Each row is a point on a tangle of strands that fork, close into loops and nearly touch. The rows are in no order.
Points whose rows are less than 105 apart are linked; no others are. Some points are linked to none.
Z_881: [ 23  -1 -25 -49  19  32 -73   6 -15 -33  32 -41 -11 -28 -75 -34 -30  10
 -20  70]
Z_842: [-14  17  37  47 -11  -7  46  32  20  46 -52  46   4   6  68  37  26  19
  40 -27]
Z_351: [ -1  64  18 -31  36  24 -16  24 -13   7 -45 -59 -28 -42 -73 -10 -29 -20
 -41  37]
Z_971: [  6  -6 -21 -95  -9  54 -18   1 -30 -25 -38  35  24 -51  13  46  57 -14
  -1 -26]
Z_587: [ 29 -16  -6 -31 -35  16  15  11  13  13  -2 -33  17  25  47 -48   5 -15
  33  -7]
Z_633: [-43  36  39  49   9   6  -7  24   7  43 -14   3 -53 -19 -29  16 -50  -4
  15  48]
Z_947: [-39  46  13  19  43 -29 -20  -6 -11   1 -21  16 -28 -69 -54  69  26   3
 -43   2]
Z_630: [-23  44  33  26   9 -11  12  33  -8  20  46 -57 -43  26 -17 -45 -26   3
  -1  34]
Z_938: [-40  44  18  31  41 -62   4   3 -18 -30  37 -25  -9   6 -48  18   0 -16
 -83   5]
Z_98: [ 15 -80  -6  18 -41  10  11  12   8  67  35  70 -16  31  35 -23   4  49
  51   2]
Z_95: [ 49 -97 -67 -10 -14  18 -38 -66  28 -13  51  51  20  14 -70 -19  10  49
  27  24]
Z_570: [-23 -69  -9  18 -36 -14  34  13   3  25  49  17  22  61  75  -5  39   9
   4 -49]
Z_232: [  9  35   3 -80  21  57 -43  11 -21  13 -56 -22 -21 -41 -67   1   0 -17
 -37  32]
Z_490: [  27   41   36    2   15    8  -25    2   39   44 -104   -7  -23   18
  -45   19   -7  -15   -4   -6]
Z_778: [ 28  47  27  10  14 -13  29  12  24  -8 -63 -70 -10  38  28 -68 -53 -11
  15  23]
Z_579: [ 42  -3  -5 -15  13   9 -23 -27  23 -17 -56 -15  35 -10   0 -19  -8  -2
  -6 -25]
Z_68: [-12  45  40  33 -15  19  13  31  24  35 -24  -6 -49 -15   3 -22 -75  -1
  51  43]
Z_47: [ 25  -4 -20 -13 -13  30  -8 -16  10 -20  37  -8   2 -56  -8 -59 -59 -11
  45  57]
Z_359: [  36 -106  -59  -15  -34   20  -26  -38   23   32   63   40   -4   37
  -23  -34   17   44   47    7]
Z_794: [  7  30  15  15   7   5 -33  -2  15  38 -31  23 -39 -25 -58  13 -34  -7
  29  29]
Z_368: [ -4 -29 -14   8  -9  -6  17  -2  -6  -1 -23  55  30  13  37  59  74  -2
 -16 -72]
Z_696: [ 64  -4 -23 -14 -13  24 -12 -27  25 -34 -53   3  55  -7  38 -55 -20 -18
  40  -3]
Z_795: [ 46 -35 -48 -24  15  -7 -47 -47  -5 -55  49 -55  41  25 -62 -67 -22  13
 -30  43]
Z_546: [  21 -100  -26   15  -36    6  -20  -19   19   54   53   77  -21   13
  -28    3   14   48   67   10]
Z_433: [ 30 -41 -20  -2  21 -30 -25 -44  11 -39 -24   3  69  54   3   9  43   3
 -56 -47]
Z_559: [-21 -67  -2  63 -26 -29  42  17  -4  19  37  48  42  35  85   5  -1  44
  28 -46]
Z_945: [-30   4  37  15 -20  22  10  48  -8  78 -21  25 -47   6  38  16  -8  -9
  24 -10]
Z_66: [-60 -30  -9  80  -7 -51  59   0 -12   4  86  -9  13  27  49 -20 -15  37
   9  14]
Z_900: [-34 -31 -15  59   3 -25 -17 -15  12  48  27  55 -34   4 -68  62   6  33
   3  -8]
Z_606: [-36  25  15   0  -2  -1  31  34 -15  17   2  11 -21 -11  36  58  39 -20
  -1 -38]
Z_408: [ 33   2 -23   0  30 -23 -23 -55  22 -73 -32 -50  66  15  -6 -62 -33 -19
 -23   1]
Z_964: [  6  58  48 -18  -7  -7  61  30  13  11 -50 -33   2  29  51 -17  19 -19
  18 -20]
Z_9: [  6  30  21  12 -14 -16  33  27  16 -20  -2 -63   5  54  50 -78 -38 -26
  11  -1]
Z_867: [-49  39  13 -15  15 -15  17  11 -48  -2  26  12  -8 -50 -11  60  58 -17
 -42 -30]
Z_79: [ 13 -35 -14  51 -16  -7  16  -6  19   6  -9  56  40  21  57   2  -9  22
  45 -29]
Z_887: [ 40 -24 -17  29  10 -49 -25 -39  35 -24  -6 -14  47  67  -3 -29  -2  -2
 -51 -26]
Z_494: [-18   8  -9   2  40 -25  -3 -24 -21 -53  10  -9  36 -44   6  26  27 -28
 -49 -16]
Z_517: [ -2 -36 -34   3 -33  29  28 -21  -5  -6  56  52  -6 -82  44  28  -5  14
  48   5]
Z_858: [ -4 -70 -34 -41 -31  32  19 -28 -23 -12  75  49  17 -34  37   9  35  -2
  34  -6]
Z_151: [ 33   0   0  62  34 -49 -17 -52  43 -38 -22   7  47  23  -8   9 -29   4
 -20 -26]
Z_910: [ -3  11  35 -34 -11  11  -9  33  -4  72 -49 -26 -37  71 -19  -3  30 -25
 -19 -24]
Z_99: [ 21   8 -33 -62  26  12 -65 -18 -18 -61 -24 -37   1 -22 -74 -22 -14   2
 -50  24]
Z_825: [  1  43  10 -14  41 -41  -3 -18  -7 -87  -5 -66  34 -22 -13 -30 -14 -30
 -57   3]
Z_911: [  3  54 -16 -64  33   2 -20 -11 -23 -74 -34 -66  26 -46 -40 -16 -18   0
 -55  16]
Z_185: [ 18  16  30   1 -43  35  32  54  27  37 -47  -3  -6  31  71 -44 -43   8
  74   8]
Z_62: [ 26   1  11 -44 -11  24 -15  28  11  36 -14 -32 -30  30  -7 -26   3 -25
   9   5]
Z_853: [  1 -43 -27  42   0 -37  20 -30   5 -17  36  35  25  26  34 -12   1  16
  13 -13]
Z_529: [  0 -29 -17 -20  -9  28 -40  -8 -13  -7  42  23 -24 -36 -60  12  -7  19
   0  40]
Z_820: [ 22 -28 -23 -40   1  10 -39 -34 -19 -39  81 -47  16  -7 -59 -43 -26  16
  -8  86]
Z_167: [-12 -53 -44 -43   7   0  -1  -5 -47 -28  62  14  11   0 -23  50  68  10
 -46 -39]
Z_446: [ -5 -46 -12  16  -9 -14  -4   0   6   8  17  77 -11   3 -21  62  58  14
  -6 -65]
Z_983: [-26  54  57  21 -17  -9  55  59  -9  33 -27 -45 -25  54  71 -16 -15  -9
  13 -28]
Z_3: [-61 -25   5  73 -24 -43  48  17  -4  35  60  -6 -23  66  37   7  -4  43
 -10  -4]
Z_227: [ 27  11  11  -2  18  16 -17 -24  17 -20  15 -35 -13   2 -21 -58 -60 -15
  21  59]
Z_102: [ 14 -18 -30 -47 -27  42  -2 -20 -22 -62  49 -22  12 -76  26 -35 -25 -21
  33  53]
Z_432: [ -9  22   8  42  42 -36 -42 -19  -2  -1 -14  22 -21  -9 -75  64 -12  10
 -51   4]
Z_624: [-36 -12  -6  40  21 -35   3 -10  12  32  -4  50 -25  12 -39  73  33   9
 -31 -49]
Z_694: [  5  48  22 -34 -26  52  46  44   3  27 -53   8 -19 -54  50   7   1 -23
  46  10]
Z_454: [ 22 -44 -49 -45   9   3 -31 -18 -17 -16   4  10  43  23  -7  25  59  -1
 -40 -50]
Z_394: [  7 -76 -22 -10 -30   8   7  -3  -5  18  56  38  17   5  40  11  49  18
  28 -44]
Z_291: [ 25 -24 -19 -39 -13  20  -5 -20  -6 -13 -54  65  43 -36  25  48  61  -3
  -2 -62]
Z_678: [ 16  58   7  49  39 -41  -3 -43  28 -38 -53   6  29 -12 -28  20 -33 -18
 -28  -1]
Z_252: [-22 -28  -2  61  18 -46  38 -32   5 -39  73 -15  32  16  41 -17 -14  17
  -9   5]
Z_689: [-24 -28  -6  18 -25  29  44  21 -27  14  61  36  -3 -33  73   5   2  24
  56   4]
Z_324: [ 11  33 -17  -1  33  -2 -41 -24   3 -17 -22  18  -8 -68 -43  21 -32  -9
   6  32]
Z_905: [ 10   7 -21 -69  16  24 -37   3 -19 -17 -20  48  12 -55 -34  58  45 -10
 -36 -16]
Z_741: [ 18  -9  11  25 -24   0  30  12  11 -11   4 -32  22  28  87 -77 -28   3
  35   5]
Z_320: [  21    8  -18 -101  -12   67  -55   -6  -19  -26  -42  -15    9  -40
  -43  -24   -5  -30    8   23]
Z_688: [-58   5  -5  -8   4  16  10  -7 -29 -14  68  35 -14 -70 -32  66  34   5
 -30   9]
Z_457: [ 22  50   3  34  47 -32   0 -33  13 -73 -23 -22  39 -12   8 -29 -38  -9
 -30  19]
Z_18: [-24 -29  -5  40 -33   1  10  10   0  39  53   6 -31  17  15   4 -24  15
  30  31]
Z_675: [-34   4  49  -4 -23   4  28  64 -11  70 -10 -35 -57  67  14 -22  25 -22
 -14 -26]
Z_729: [ 17 -64  -6   1 -31   9 -19  -2  23  31  -9  22   3  62   4   1  30  -5
  29 -38]
Z_578: [  39   19   15  -55   11   15  -19    2   11   30 -105   -9   -7   30
  -16    5   28  -20  -20  -35]
Z_144: [-22 -11 -30 -14 -11  25  20 -22 -38 -11  63  62 -12 -91   5  66  29  19
  22  16]
Z_122: [  3 -54 -28  25 -10   2 -27 -39  42  49  18  63 -30  19 -66  27  -2  38
  28  -2]
Z_707: [-42  11  53  18 -28   5  47  69 -23  49  26 -12 -37  68  64   1  16  -3
  18 -25]
Z_181: [ 32 -20 -12 -52 -28  39  -8  -9   4 -17 -19   3  16 -12  35 -36   4 -28
  53  23]
Z_583: [ -5  48  16 -31  23  -6 -23  20 -35 -16  -7 -63 -36  -7 -39 -12  -5 -12
 -34   7]
Z_988: [ 33 -42 -45   8  -6 -19 -35 -53  18 -39  36 -22  43  48 -26 -42 -16 -11
 -16   8]
Z_776: [-44  76  30  25  67 -46  -7  22 -16 -18  -1 -32 -22 -51 -60  50   8  -2
 -79  17]
Z_744: [-48 -27   8  58 -30 -24  36  35   2  53  98   9 -43  47   7  13 -12  41
  36  18]
Z_206: [ -1  13   8  -9  17 -14 -31  -7  -2   2 -14 -30 -14  33 -43  25  12 -13
 -45  -9]
Z_782: [-41  -7  17  38 -21  -9  57  40 -10  42  -5  40  -8  11  78  46  36  -5
  21 -54]
Z_473: [ 35  65  30 -16   8   1  46  11  31 -10 -85 -47  21  -5  36 -29 -13 -23
   1   9]
Z_308: [ -1  52  10  -9  10   9 -19  26   5   7   4 -70 -36  13 -20 -59 -53 -13
   4  58]
Z_134: [-56  31  17  33  22 -42   4  12 -12 -17  62 -63 -23  25 -19 -13  -9  -7
 -47  30]
Z_373: [-11  -4   9  26 -26  21  10  18  -8  23  42  30 -17 -29  45 -22 -37  13
  56  35]
Z_160: [-14  25  37  40   1 -29  18  28   3   7 -21 -12 -16  60  11  22  20  -6
  -9 -40]
Z_503: [ 22  40   2 -24   3  -8  24 -12  12 -43 -77 -24  21  -8  25   9  12 -15
 -13 -31]
Z_739: [-16  18  46  42 -30  25  21  50  14  58 -13 -12 -17  14  39 -46 -68  29
  72  38]
Z_278: [  -7   69    9  -12   42   -2  -10  -25   -1  -58  -58    3    9 -101
  -34   28  -29  -17  -21   19]
Z_921: [  6  20  28  24 -39  11  53  49  10  41 -68  18  17  28  78  -6  -2  18
  49 -13]
Z_748: [-22 -21 -40  -8  12 -24  11 -27 -18 -42  59   9  29 -12  22  34  34  -5
 -32 -35]
Z_492: [ 16  42   8 -63  24  26 -41   5 -22  -1 -97  -3  -3  -8 -56  19  21 -11
 -56 -12]
Z_404: [  0  42  38  38  37 -27 -13  -5  19  34 -59  12 -24  13 -75  48  -2 -21
 -33  -4]
Z_502: [ 15  11 -12 -80 -10  50 -16   8 -35 -31  16 -36   0 -64  -2 -38  -6 -30
   6  36]

How many points has the smallest loop of links through each point below? Write - if it is on no loop.
Z_570 => 14
Z_492 => 17
Z_9 => 9
Z_675 => 11
Z_887 => 11

A tip is a point with one link. Name the tips that can be reached along the links from each point below, in the order of the rows.
Z_624 => Z_98, Z_95, Z_905
Z_678 => Z_408, Z_494
Z_858 => Z_278
Z_47 => Z_206
